A landscape with many valleys, sampled at points; each row gives a point and its height.
A ball rolls from a point to the lowest of its 2 nearest points, and stops where none of them is lower. Distance is the straight distance between rows; heights are no part of it.
Bev: 144 160 95 108 126 140 128 177 118 112 93 117 158 130 121 107 141 107 144 122 95 140 109 105  height 56.6
toli: 153 105 132 136 135 151 96 139 135 126 121 137 122 111 130 109 131 131 111 150 116 117 141 125  height 40.6
megam: 125 97 127 108 167 145 91 111 171 121 92 174 106 136 116 104 115 132 91 161 121 137 129 112  height 22.1
dorif: 101 168 116 115 89 91 181 175 112 120 156 117 120 127 130 146 104 105 139 103 139 138 118 125  height 25.2
ped: 107 138 124 120 130 100 153 132 125 123 145 130 119 128 119 145 123 115 111 98 125 114 95 149  height 18.5
Fuz: 104 135 158 143 120 124 94 134 140 104 87 151 118 156 123 115 118 144 155 171 132 127 142 95  height 83.1
pimok: 122 155 150 132 93 95 160 133 115 134 166 140 97 116 134 153 102 116 131 111 163 139 137 141  height 23.4
tapu: 184 94 152 158 127 141 133 84 129 152 163 116 142 101 144 121 134 136 106 124 113 123 162 169  height 72.1
Fusa: 146 130 144 146 119 157 141 159 126 98 113 109 182 111 129 99 138 136 123 139 117 117 147 110  height 52.1
Tam: 109 172 142 143 125 102 147 115 131 111 86 154 128 136 130 88 112 126 140 132 127 161 109 118  height 77.9
godo: 85 125 134 144 97 105 145 146 129 133 137 121 118 146 133 160 118 129 127 112 170 104 130 136  height 80.9
silal: 111 119 142 132 151 140 120 164 142 106 108 145 163 138 115 145 127 165 104 171 173 106 156 99  height 45.7
kor: 130 147 160 131 162 136 132 83 145 100 110 159 159 124 105 89 115 153 109 153 123 140 143 118  height 76.8
kogeg: 161 84 120 137 137 153 93 84 150 150 146 110 110 124 148 95 149 113 133 155 114 147 162 127  height 68.5
Zele: 112 138 126 93 165 118 113 146 119 126 139 133 112 94 104 128 125 120 101 119 124 104 76 161  height 7.7
bafar: 148 165 123 124 121 148 129 171 118 101 102 116 166 127 121 106 140 121 167 146 114 139 129 96  height 55.6
kegem: 124 100 111 112 149 132 86 154 119 133 122 141 110 124 127 153 144 123 106 135 137 117 114 132  height 43.1
ful: 129 146 145 122 141 164 100 133 137 94 97 150 134 144 108 117 115 146 152 179 125 140 143 92  height 83.9
Gatov: 117 145 103 106 114 138 129 162 96 135 169 87 131 138 121 160 128 131 158 103 130 106 97 119  height 36.8
dul: 151 144 122 157 124 127 152 156 101 134 124 127 153 115 126 164 161 115 142 118 161 144 143 135  height 58.6
Fav: 153 142 74 118 136 138 112 161 114 151 115 118 123 134 123 125 161 93 172 121 102 156 120 109  height 59.9
rafub: 139 141 158 128 170 135 116 72 139 127 126 151 139 112 104 109 132 147 117 148 116 138 132 140  height 78.1
sivi: 128 117 76 106 163 134 118 131 156 143 82 150 117 124 128 105 145 88 99 145 116 155 115 116  height 71.1
nuru: 178 82 160 165 103 147 124 105 144 146 142 118 139 116 151 106 124 130 120 138 112 117 177 153  height 65.6
reloz: 123 124 153 141 136 128 94 106 131 120 117 147 123 143 120 128 132 144 147 158 142 126 142 113  height 82.1
mele: 121 107 123 134 99 158 101 145 132 95 106 110 144 148 144 105 128 142 150 146 106 122 154 84  height 51.0
delup: 130 139 144 143 145 115 168 76 140 110 123 132 177 121 110 124 140 151 104 111 136 131 134 133  height 81.5
lifev: 129 81 62 107 116 134 150 100 155 129 129 95 141 133 155 97 144 102 113 103 87 154 135 120  height 84.8
Vuti: 106 111 117 98 159 127 100 115 150 124 104 159 111 136 119 110 123 136 100 133 115 129 109 127  height 18.0
Til: 145 82 125 106 143 149 99 64 149 145 171 109 99 119 148 96 125 137 107 121 76 123 126 147  height 35.5
firir: 153 135 105 153 127 118 150 128 133 147 105 144 111 121 144 108 147 83 125 130 120 181 134 135  height 72.5
Luv: 92 139 126 140 107 114 118 190 111 128 126 117 116 136 134 156 122 123 155 146 171 111 127 118  height 34.1
relo: 123 109 117 138 117 107 108 128 115 146 143 143 81 132 138 152 125 106 131 121 127 129 113 152  height 75.8
vuz: 153 138 116 141 135 135 125 179 105 132 129 129 121 97 129 148 146 96 135 137 141 137 122 145  height 28.6
vuni: 104 138 155 122 133 153 88 142 113 114 147 107 126 153 117 151 134 160 174 158 143 96 132 98  height 42.5
sira: 95 167 156 138 97 96 137 147 123 114 142 117 110 137 129 125 101 126 147 129 132 108 111 126  height 21.4
Per: 130 168 144 136 134 118 96 138 112 125 125 142 87 121 124 107 122 107 165 152 118 144 110 140  height 62.3
tiv: 132 138 134 119 134 160 120 156 119 92 115 112 171 143 117 139 139 151 150 151 130 118 150 78  height 49.5
vafes: 178 138 179 157 120 131 129 144 136 142 124 137 127 96 141 95 110 116 115 154 124 124 152 169  height 50.9
dule: 100 165 129 127 141 80 159 119 123 117 89 161 126 120 122 109 110 119 113 119 131 161 93 138  height 77.1
Pili: 82 164 123 107 127 118 113 149 119 124 106 116 131 166 105 158 128 141 181 140 157 122 120 94  height 66.0
batuz: 169 135 142 174 94 117 164 140 129 137 111 150 120 111 153 107 124 105 116 135 125 166 156 141  height 43.2
Lol: 132 125 122 123 135 96 165 117 114 139 152 144 123 96 120 181 136 121 106 95 169 125 115 174  height 33.9
nur: 101 149 157 141 141 111 124 63 135 125 126 141 121 148 116 125 116 150 144 122 124 142 122 128  height 90.8
Poz: 152 143 139 138 160 132 110 93 125 141 125 166 125 105 111 127 148 129 129 147 142 153 128 142  height 79.4
Mugos: 124 113 123 137 109 90 122 126 123 162 137 168 54 130 143 148 109 106 129 118 144 151 125 165  height 77.5
vetem: 116 111 136 141 60 115 138 157 142 125 109 131 95 150 163 100 93 103 116 112 103 125 141 124  height 52.0
vavur: 127 151 125 164 125 112 174 124 122 112 78 152 160 130 133 115 141 123 131 127 147 174 143 116  height 60.7
gel: 107 139 108 132 148 95 154 96 141 132 78 168 122 126 128 107 129 116 103 117 132 176 107 137  height 76.5
Dasop: 164 139 167 149 131 140 112 130 120 122 135 130 130 108 128 99 122 124 126 148 115 120 138 141  height 45.4
kof: 75 135 131 109 127 89 143 105 133 150 176 121 108 130 112 165 98 144 116 107 162 85 95 155  height 83.2
lilef: 118 174 108 99 138 109 140 125 106 135 136 128 115 132 106 136 132 108 156 96 108 150 82 140  height 49.0
dek: 120 102 60 118 119 115 135 95 159 142 113 110 116 156 149 105 149 97 131 110 92 163 127 113  height 83.8
Dis: 108 165 150 124 117 75 180 117 126 141 152 145 119 123 128 150 95 136 117 114 165 136 119 154  height 26.7
gosi: 154 99 102 138 122 150 134 124 122 136 149 114 139 109 139 134 155 110 121 108 112 141 140 134  height 75.5
Fini: 157 133 72 99 160 154 106 163 107 144 119 130 147 115 119 147 163 115 135 129 123 138 112 122  height 60.1
Beli: 114 166 114 112 134 98 171 102 122 129 146 142 101 126 114 136 123 111 132 84 115 158 93 153  height 47.1
Dudam: 80 150 130 107 121 114 161 113 127 131 188 100 126 128 115 144 94 147 113 93 142 80 92 146  height 85.0
Kosap: 121 167 149 124 161 127 125 83 124 110 126 137 141 139 96 125 137 154 162 132 131 146 115 120  height 91.6
fipag: 133 132 102 113 103 113 162 117 114 147 176 131 108 113 122 179 133 98 126 71 136 151 111 153  height 40.8
gog: 100 159 146 114 175 101 143 139 135 101 107 147 160 111 98 110 114 154 81 146 156 100 112 141  height 39.1
Tuka: 115 142 158 138 116 101 202 105 142 125 159 118 154 127 135 130 99 146 95 92 141 111 129 151  height 57.3
sesor: 129 153 140 114 132 156 110 127 114 103 135 108 156 138 108 122 136 146 168 137 114 117 130 101  height 51.2
doni: 145 130 97 144 125 141 107 113 139 144 106 125 116 153 138 119 153 102 172 152 115 178 152 104  height 62.1
nebiz: 110 67 128 102 114 148 113 76 133 132 140 112 119 143 157 147 117 172 101 96 124 95 128 123  height 47.7
Memim: 123 175 176 149 111 107 162 113 120 114 154 120 130 126 127 102 102 139 136 125 124 119 121 141  height 27.7
gomak: 161 126 81 118 127 144 115 115 134 148 121 102 125 153 138 95 155 96 183 143 88 161 150 94  height 60.3
fud: 119 141 158 119 124 111 169 85 127 129 176 110 141 118 129 128 101 148 96 92 121 96 112 161  height 53.9
Lut: 112 75 145 120 131 127 102 119 153 128 98 146 127 149 132 152 108 171 94 135 164 97 150 128  height 52.7
Sogem: 119 92 148 133 143 128 107 156 132 139 108 139 144 124 128 152 125 157 84 140 174 92 147 126  height 52.2
nulop: 175 140 141 173 128 134 134 147 130 152 109 154 119 89 146 99 131 106 116 158 146 158 151 142  height 38.4
navur: 169 104 86 151 110 143 151 146 119 140 121 115 149 123 147 139 161 93 142 114 114 160 153 129  height 77.6
mep: 133 141 127 158 96 108 155 160 127 117 100 146 124 124 142 109 123 101 127 121 121 157 137 134  height 46.3
mev: 99 153 115 88 152 126 136 131 143 92 95 142 157 153 94 116 123 137 117 129 115 130 107 94  height 82.3
Telub: 147 178 121 141 121 119 163 164 98 127 123 116 162 127 119 160 147 121 175 121 164 159 140 114  height 57.5
zuk: 83 186 142 116 137 120 150 99 126 112 153 100 156 162 98 132 119 156 160 118 133 112 105 100  height 93.5
Rameb: 150 117 74 133 123 134 125 126 144 158 127 115 99 141 148 128 160 78 149 131 114 168 134 128  height 73.2
dev: 130 108 157 105 157 138 93 116 169 124 93 163 123 132 114 99 88 154 84 155 115 108 129 136  height 27.2
tad: 97 132 120 131 115 103 168 162 123 134 155 109 136 124 133 162 120 133 110 104 165 99 119 140  height 82.2
Zal: 156 73 139 124 126 132 115 85 158 166 156 111 88 126 158 90 106 118 102 120 85 120 142 162  height 27.3
tid: 102 163 165 133 139 100 115 160 116 121 123 133 122 121 114 120 105 131 141 160 153 103 107 145  height 40.1
zupa: 168 127 161 156 134 124 133 138 144 156 94 166 129 100 137 101 111 122 94 149 142 139 151 172  height 44.6
dat: 108 116 112 138 117 127 89 139 119 144 95 133 99 162 126 163 151 115 172 133 144 146 135 108  height 68.3
tikub: 132 95 136 113 111 127 107 143 118 143 158 123 81 111 142 140 105 118 110 105 113 90 105 159  height 57.2
dilus: 149 135 168 157 146 128 103 103 119 137 131 147 127 121 116 138 145 141 138 148 143 127 140 141  height 80.6
vevag: 123 86 121 125 132 163 107 102 112 128 145 111 143 139 135 168 153 162 133 125 149 109 152 107  height 29.1
kar: 176 121 117 147 156 171 137 99 125 124 137 120 176 94 116 112 168 119 126 147 116 144 155 124  height 79.1
Dufu: 115 114 133 98 157 148 106 112 115 119 159 113 132 115 123 142 133 163 101 115 130 97 109 134  height 47.5
vos: 113 149 145 138 147 84 164 102 119 140 135 147 127 117 122 157 123 139 116 112 176 132 118 167  height 30.2
bab: 153 127 86 80 166 181 121 138 115 103 134 114 160 148 109 160 134 164 155 131 115 120 135 77  height 56.4
mebom: 106 109 115 145 93 124 100 125 125 146 126 126 80 157 147 160 134 107 169 117 127 137 133 120  height 70.4
pora: 146 102 169 142 120 123 114 146 124 144 142 127 115 112 142 136 109 135 107 137 142 92 138 167  height 39.9
degam: 149 119 93 120 83 136 161 139 104 141 182 114 112 110 142 170 140 98 118 78 116 152 131 141  height 44.8
sadu: 124 138 129 151 104 88 199 113 126 127 131 127 158 117 128 139 116 131 93 94 148 127 135 153  height 59.7
gugo: 149 154 114 125 142 131 104 134 116 137 120 126 118 138 117 122 152 107 175 141 103 156 122 121  height 61.3
mukan: 138 152 108 122 137 108 154 136 108 136 130 144 119 104 120 147 135 99 132 113 130 159 110 151  height 75.6
Ramip: 147 161 151 131 104 107 155 163 100 134 174 145 104 91 125 148 108 115 136 134 169 143 139 159  height 20.2
Dad: 133 110 162 159 106 131 82 105 129 135 133 141 86 145 141 120 115 131 155 147 116 123 138 126  height 61.7
Tove: 94 128 102 94 138 117 141 112 152 107 96 138 139 145 113 113 127 123 110 107 96 144 105 107  height 81.8
zoz: 105 141 153 140 126 114 126 176 134 118 126 119 136 127 130 125 113 135 118 144 152 91 123 123  height 43.0
beran: 106 155 149 137 156 122 142 147 129 106 102 137 171 132 103 137 135 157 123 160 176 122 144 106  height 43.6
lir: 110 177 120 110 152 89 173 108 123 114 136 135 135 119 108 127 124 128 107 96 130 147 86 148  height 45.1
gupa: 145 123 135 146 141 130 122 104 145 134 96 148 130 125 131 99 131 118 113 154 130 151 142 129  height 69.8
zot: 161 84 129 150 123 138 127 64 139 159 168 123 110 119 148 124 135 130 117 116 109 132 149 153  height 76.3
Dak: 143 152 128 144 119 103 178 134 113 130 135 152 128 113 132 134 123 109 111 105 137 163 127 151  height 76.2
Zagu: 150 140 145 135 143 158 128 113 139 101 106 141 165 117 117 100 133 140 122 151 119 142 146 105  height 75.9
Tene: 96 147 135 123 135 105 128 129 133 111 98 146 130 151 108 123 127 136 133 130 151 134 123 113  height 83.6
lamo: 128 96 115 115 151 153 80 113 129 140 125 151 102 129 120 157 149 138 125 150 131 132 131 115  height 46.0
fesu: 146 111 141 156 102 160 100 137 124 116 115 110 135 135 146 111 140 134 168 157 115 133 161 106  height 54.2
Sus: 92 172 146 120 167 124 134 104 125 114 134 125 158 147 93 138 131 166 143 135 156 117 117 104  height 92.5
nevad: 95 114 111 131 111 87 130 100 142 152 120 163 69 150 137 147 114 112 124 103 128 152 112 150  height 78.9
dela: 142 139 124 143 143 104 164 101 148 137 98 161 133 108 136 93 125 109 92 123 122 161 124 151  height 75.7
zefi: 104 120 146 102 98 117 118 129 127 145 175 119 73 128 145 138 84 124 109 97 110 82 95 160  height 53.3
tisu: 116 131 140 152 123 122 105 168 113 124 109 132 129 129 127 149 142 129 151 151 165 123 144 124  height 37.2
Pag: 119 167 165 139 125 140 111 141 107 119 161 99 138 131 120 137 133 144 178 153 144 103 127 116  height 39.0
pem: 96 136 151 141 103 146 105 140 125 116 139 101 134 163 130 135 127 142 160 136 130 99 128 96  height 45.5
Mogip: 153 146 142 142 121 126 143 161 102 129 162 125 120 93 127 146 132 111 125 129 142 125 133 157  height 24.4
gida: 146 148 125 110 150 169 92 127 117 118 134 130 134 141 106 141 141 145 179 154 109 139 131 93  height 52.9
filum: 106 136 116 99 122 137 113 125 113 124 152 110 111 143 123 134 129 123 150 102 93 117 90 120  height 29.5
tuto: 119 78 133 120 143 137 75 118 142 127 98 156 108 147 125 154 126 153 110 158 149 121 142 117  height 49.3
minal: 128 117 112 118 131 102 150 103 118 152 155 153 95 114 126 166 132 110 106 88 132 141 106 175  height 37.4
vovuz: 162 140 154 148 135 144 137 150 131 117 115 125 163 90 127 96 132 127 95 140 120 120 143 137  height 49.4
Fovo: 138 112 162 145 101 121 167 176 141 139 132 111 158 123 160 138 100 140 92 124 161 84 162 157  height 87.5
veneg: 98 170 122 104 152 107 137 155 128 103 105 131 148 138 101 119 123 134 133 134 143 122 93 115  height 82.9
kir: 119 146 127 116 97 127 152 153 101 123 181 99 114 121 131 157 115 115 136 96 126 105 107 132  height 40.7
Visuz: 128 158 101 87 122 135 119 163 100 129 147 103 125 139 114 142 131 113 170 98 103 121 85 121  height 33.3
gareb: 113 138 156 152 92 120 184 158 138 144 164 93 161 125 148 136 102 159 105 124 153 86 151 144  height 85.1
Pil: 151 106 165 155 97 132 140 126 122 133 149 111 131 125 151 129 118 139 123 121 129 101 150 145  height 48.0
Fube: 154 106 83 83 157 184 121 120 122 104 130 110 168 109 120 127 145 146 120 137 101 136 134 101  height 59.2
dufi: 143 129 83 97 135 154 110 169 104 127 115 109 157 139 119 156 165 132 161 118 125 127 117 98  height 59.1
nomaz: 159 151 77 110 140 142 144 144 129 123 103 111 168 123 121 95 151 102 150 118 90 161 120 103  height 57.6
mul: 111 114 156 156 125 119 134 171 136 132 106 132 163 134 126 132 122 168 98 160 181 91 156 124  height 48.8
duzu: 122 84 156 115 124 145 75 87 125 148 163 118 94 142 141 139 116 161 118 119 122 84 126 147  height 38.6
Muli: 108 109 130 137 94 134 119 162 126 109 114 105 140 142 141 128 131 140 137 127 125 106 137 99  height 48.4
Fata: 156 86 82 137 138 144 122 98 153 148 136 101 108 133 152 105 162 94 138 145 106 156 149 116  height 71.0
Kizak: 113 134 133 143 67 94 165 156 141 113 109 141 115 149 152 122 99 106 118 105 124 142 139 129  height 48.6
raton: 127 105 113 113 127 154 135 125 127 99 113 105 183 127 131 126 145 156 108 121 115 123 140 100  height 76.0
Bip: 173 112 102 130 141 163 128 108 123 126 152 101 157 113 125 97 166 112 142 135 93 146 141 129  height 77.8
Kiro: 123 127 144 111 69 127 142 119 131 132 186 112 87 122 147 127 90 117 111 82 98 102 111 147  height 49.1
tul: 112 103 144 107 146 130 90 97 123 133 152 129 106 137 118 155 126 159 117 117 144 90 104 137  height 44.2
sogan: 116 99 138 144 98 104 166 169 138 130 107 113 157 140 152 142 116 141 87 105 154 96 147 135  height 85.3
gezet: 142 160 105 99 164 143 109 110 131 139 120 133 127 129 107 104 148 107 150 141 98 156 106 117  height 62.6
Gon: 100 117 134 149 85 107 135 122 138 131 109 137 109 157 143 147 114 129 143 111 151 127 134 123  height 79.6
vovef: 118 122 149 115 149 127 145 109 132 121 157 113 148 125 121 133 123 158 93 100 127 93 110 141  height 50.4
medo: 148 158 149 158 114 134 145 169 113 106 113 113 157 115 135 105 130 116 142 146 125 129 135 118  height 54.1
zosa: 138 119 90 119 145 128 143 128 145 139 103 138 139 121 126 109 155 102 99 116 111 157 120 130  height 72.2
vurap: 99 135 113 114 142 120 97 132 120 131 104 134 109 157 113 162 133 133 164 128 145 128 117 112  height 67.1
Veke: 137 107 134 135 127 125 109 118 154 139 97 138 110 131 139 77 123 115 108 146 97 137 138 131  height 67.5
deg: 99 96 153 119 121 117 138 90 161 120 115 136 146 164 131 132 111 164 91 109 129 98 131 123  height 88.0
Ribe: 97 103 154 123 115 127 114 91 146 105 122 130 130 160 128 119 107 162 126 127 115 103 132 113  height 89.0
Gipu: 105 190 173 146 108 97 159 151 119 116 160 121 119 122 127 106 77 136 147 146 148 112 124 137  height 24.5
Ver: 81 120 133 111 126 65 147 128 130 144 140 138 88 128 115 164 93 132 110 112 173 102 97 163  height 81.6
sisu: 157 84 110 115 152 179 94 100 142 124 148 118 119 119 137 104 130 133 122 165 100 140 158 107  height 65.9
dosu: 156 85 141 122 122 131 120 124 166 173 138 125 87 108 158 103 95 111 73 114 92 118 135 179  height 39.6
ren: 78 99 144 130 114 108 141 88 153 143 126 133 140 164 135 162 105 169 98 104 170 89 134 132  height 86.5
raba: 151 103 114 116 132 169 75 154 123 114 117 124 116 140 130 126 143 129 154 163 107 129 137 92  height 67.4
bilu: 144 91 131 122 134 118 90 141 160 167 120 144 75 118 152 101 102 105 90 128 101 115 116 167  height 48.7
rova: 153 109 94 117 131 167 144 130 120 98 118 99 188 105 132 95 143 131 106 121 92 128 146 117  height 74.8
tota: 160 134 122 151 144 116 151 104 151 161 107 157 107 110 150 82 124 94 103 150 133 179 132 147  height 74.1
pog: 136 105 112 136 109 119 145 120 127 144 140 125 115 119 141 132 130 108 107 104 102 136 120 148  height 78.0
Fuson: 129 136 124 143 100 104 129 201 105 131 129 127 103 110 138 157 125 102 141 132 162 112 125 138  height 30.9
Duso: 119 160 140 151 151 109 141 141 113 127 99 157 146 114 114 142 142 134 135 155 179 138 135 124  height 41.8
Lifi: 122 138 86 84 147 125 141 100 149 122 114 125 150 145 112 93 135 110 129 111 76 158 100 111  height 81.1
rotik: 143 118 107 118 147 151 119 102 141 122 133 113 136 124 130 89 144 110 136 134 77 150 130 115  height 79.0
Dopas: 94 119 131 116 109 80 138 99 134 153 143 154 71 133 131 164 96 119 120 95 153 126 108 165  height 80.2
Suz: 122 114 95 126 119 143 111 116 135 126 114 121 124 156 132 131 149 116 162 120 103 150 133 98  height 63.8
kubip: 155 150 107 112 175 155 102 87 149 144 123 137 118 121 107 93 145 105 144 171 116 162 130 113  height 63.9
negub: 143 173 145 141 123 134 99 168 87 135 146 121 110 118 117 137 132 110 186 154 133 127 119 131  height 59.3
Gor: 128 103 135 119 135 123 99 136 137 142 131 142 96 112 139 121 111 124 97 126 116 104 111 160  height 53.7
mif: 135 75 104 94 155 169 105 76 137 126 157 113 122 129 136 109 128 155 102 120 89 128 137 123  height 39.7
ler: 136 145 124 171 124 110 165 121 116 132 110 149 142 130 130 152 152 122 141 121 161 166 148 137  height 59.8
kov: 98 172 139 126 121 119 104 150 116 119 125 114 114 154 112 136 122 127 184 137 130 130 112 106  height 64.8
Tuzo: 134 138 133 125 97 134 155 133 121 122 176 108 125 108 140 130 112 119 114 95 100 108 107 140  height 44.4
borug: 105 145 117 122 87 97 155 207 111 132 152 116 110 110 135 161 114 106 127 116 152 126 119 132  height 27.9
Zin: 123 131 141 142 128 107 158 113 143 118 97 148 159 131 120 111 128 141 96 115 138 127 137 134  height 82.5
Bonor: 140 129 109 95 166 170 116 129 122 114 133 128 154 110 103 133 144 151 117 133 116 119 121 109  height 60.4
simo: 115 101 146 144 115 110 147 133 151 116 89 130 164 147 141 128 124 153 100 122 149 110 153 122  height 83.7
dulid: 126 106 108 143 94 132 110 118 109 152 158 124 78 130 141 175 137 107 153 104 136 136 133 135  height 73.1
nolu: 81 125 139 143 128 97 118 107 140 120 91 158 117 168 119 148 127 152 134 137 159 128 126 120  height 84.2
tos: 148 136 106 149 88 131 156 149 114 130 135 114 128 125 137 150 149 98 160 104 120 153 140 125  height 79.3
gafen: 101 147 142 115 114 114 115 154 119 121 150 112 99 135 124 122 107 120 147 117 107 103 89 132  height 25.3
rubu: 117 168 167 140 136 134 115 90 116 114 163 102 142 137 110 129 130 158 168 137 128 113 123 113  height 35.4
nezi: 111 87 123 122 121 161 98 129 94 134 153 97 123 129 143 189 151 165 138 119 162 89 135 114  height 22.9
delin: 120 137 171 111 168 121 114 140 145 112 99 158 145 117 97 108 101 154 90 159 157 95 117 133  height 35.6
vevat: 132 132 128 137 122 150 123 191 111 107 116 106 167 128 130 142 149 138 135 143 153 104 134 97  height 47.9
nug: 125 57 129 97 144 165 101 87 134 124 140 116 124 119 151 126 117 178 81 117 107 101 147 127  height 43.5
zapos: 155 100 113 108 173 185 109 128 130 112 121 142 156 104 112 140 143 144 101 155 133 130 144 113  height 61.8
memin: 132 172 136 140 118 124 135 188 98 119 134 114 136 109 113 146 132 110 166 144 151 127 125 128  height 57.7
Lebid: 140 117 168 156 100 155 79 114 127 120 144 112 118 141 140 116 125 141 163 154 109 111 153 101  height 57.9
vol: 147 79 107 108 164 187 101 113 136 104 122 128 129 126 135 135 120 151 107 151 117 134 156 96  height 63.7
Gudet: 119 170 169 152 118 120 156 74 126 117 161 116 148 140 119 117 114 147 151 117 126 112 133 127  height 31.3
gid: 115 130 163 97 163 132 104 122 157 116 123 155 131 114 100 99 101 155 80 140 125 99 111 145  height 31.9
tepo: 155 109 104 134 132 149 146 125 133 119 105 121 167 107 128 109 156 113 106 129 108 152 145 119  height 73.4
muvu: 129 159 164 138 125 95 142 170 122 124 116 148 129 108 125 102 104 124 114 152 150 118 122 153  height 37.1
Fem: 106 121 151 118 140 124 117 54 155 109 119 152 124 152 117 108 111 155 117 130 105 133 129 118  height 89.9
Zemef: 162 125 136 153 145 144 160 74 133 120 131 132 184 110 122 116 155 141 117 128 124 136 154 127  height 80.4
Pafo: 84 98 135 128 115 90 124 107 150 143 102 149 120 171 131 160 108 154 116 123 171 106 129 123  height 85.2
teg: 116 113 112 109 146 120 114 154 103 131 139 125 115 110 116 166 143 122 122 116 159 105 97 151  height 40.3
vuk: 159 70 104 143 118 146 138 65 155 154 163 103 113 128 162 106 149 105 120 117 100 144 161 143  height 79.5
Tuzum: 157 112 87 92 141 171 123 133 108 115 124 104 176 131 118 144 157 144 150 121 109 128 144 92  height 57.8
bavis: 164 82 152 162 77 151 146 117 127 137 154 99 141 115 167 118 122 132 121 105 112 113 169 137  height 56.2
gukiv: 148 85 126 138 130 164 99 109 124 125 135 116 136 130 140 130 148 140 122 133 122 120 152 116  height 35.0
nov: 145 135 184 143 116 107 125 173 116 143 130 133 113 113 129 121 91 133 114 151 152 104 134 164  height 33.0
Gozov: 113 120 122 115 151 103 130 118 110 148 159 128 122 105 119 174 138 137 108 110 165 99 107 165  height 37.3
zonem: 133 118 78 95 149 152 100 155 142 124 94 136 119 133 120 109 144 102 120 150 95 149 110 101  height 70.1
zag: 101 118 99 116 117 115 151 137 139 114 93 122 151 152 126 131 146 116 124 102 114 138 115 107  height 82.4
Vuta: 105 138 141 156 105 103 139 107 140 126 100 145 114 159 140 109 112 128 145 120 122 149 128 118  height 78.3
sol: 132 131 79 130 138 115 138 130 123 154 120 139 108 134 127 148 153 94 144 114 124 170 114 131  height 74.6
fupi: 119 130 150 135 137 143 114 193 118 113 126 108 154 123 128 133 124 152 117 162 162 81 140 114  height 45.8
gela: 100 159 141 111 154 91 162 120 130 112 117 140 147 114 105 113 115 140 85 111 137 109 89 144  height 42.4
vot: 145 122 100 105 144 168 95 142 143 116 111 130 129 126 128 104 138 116 142 171 97 146 140 94  height 69.0
lofo: 130 140 107 120 133 132 151 99 138 121 128 114 145 129 122 108 135 119 136 105 89 145 117 127  height 80.3
lepu: 113 148 145 151 130 101 123 183 114 127 92 147 130 117 121 135 120 132 136 167 188 120 128 132  height 39.8
Fid: 125 131 156 105 161 109 109 142 121 141 156 129 109 86 109 137 112 136 101 134 149 87 95 172  height 15.2
tete: 128 102 144 134 116 134 81 109 154 133 122 129 90 147 145 93 114 125 130 143 95 126 140 120  height 64.7
duz: 144 76 89 122 113 147 144 103 143 139 162 87 123 114 161 94 133 101 110 94 85 137 134 137  height 82.7
Derig: 136 134 135 145 102 111 172 109 129 122 147 129 131 120 133 115 119 120 115 92 108 143 133 144  height 77.7
guz: 166 153 66 105 147 145 121 123 127 151 111 126 144 135 113 104 157 104 177 129 102 163 134 92  height 58.7
tati: 107 116 72 109 116 119 140 128 152 133 82 129 126 165 137 123 148 106 143 108 96 165 118 107  height 83.0
lumem: 137 91 96 122 112 164 80 128 134 127 117 116 113 158 145 134 147 126 169 144 109 146 150 87  height 65.4
dapiv: 114 123 113 98 150 118 121 120 126 119 128 139 126 121 117 127 138 127 105 110 113 124 92 138  height 13.6
loka: 121 87 128 117 124 156 95 106 104 140 167 102 104 124 149 162 126 157 132 108 137 88 130 129  height 30.8
Mekep: 142 175 124 140 115 128 132 176 99 119 109 117 143 137 118 136 142 112 180 130 129 145 128 108  height 56.7
tedur: 168 123 133 166 121 138 124 176 115 137 112 143 126 93 145 123 150 96 120 150 139 139 146 136  height 33.4
rurun: 142 126 102 155 139 131 129 118 136 146 85 153 129 124 133 113 161 100 124 148 140 174 149 121  height 71.4
Nem: 148 121 112 141 138 152 134 126 149 112 97 134 164 118 128 81 145 117 120 161 109 162 155 106  height 74.7
lekan: 152 156 149 155 117 123 105 153 101 136 137 141 89 109 129 130 125 105 153 155 134 133 126 145  height 60.9
maf: 108 169 149 130 119 114 93 136 109 131 142 125 77 145 116 127 105 110 190 141 118 134 99 128  height 63.6
Tov: 96 160 120 114 126 99 156 170 114 116 124 119 125 129 120 136 115 111 129 108 134 129 93 136  height 22.4
melu: 150 127 93 90 149 177 91 117 106 118 141 109 144 148 110 156 140 153 183 130 107 138 134 84  height 54.7
voros: 106 144 141 140 108 117 170 156 129 122 155 94 157 129 141 127 114 145 100 107 138 88 123 128  height 83.5

Where does a ball stop that starts at each point below?
Rameb: nov
firir: sira
Fini: nov
Fovo: sira
kof: bafar

Call two points neighbours if one is among the 2 nearest of the other. Go from one point of each pair to the other, from neighbour to neighbour, staying as low as possible. Name the highest point that can't be avoided.
gosi and bafar: pog
nezi and Ramip: vafes
nov and Dasop: Fini
Lol and Zele: Gozov
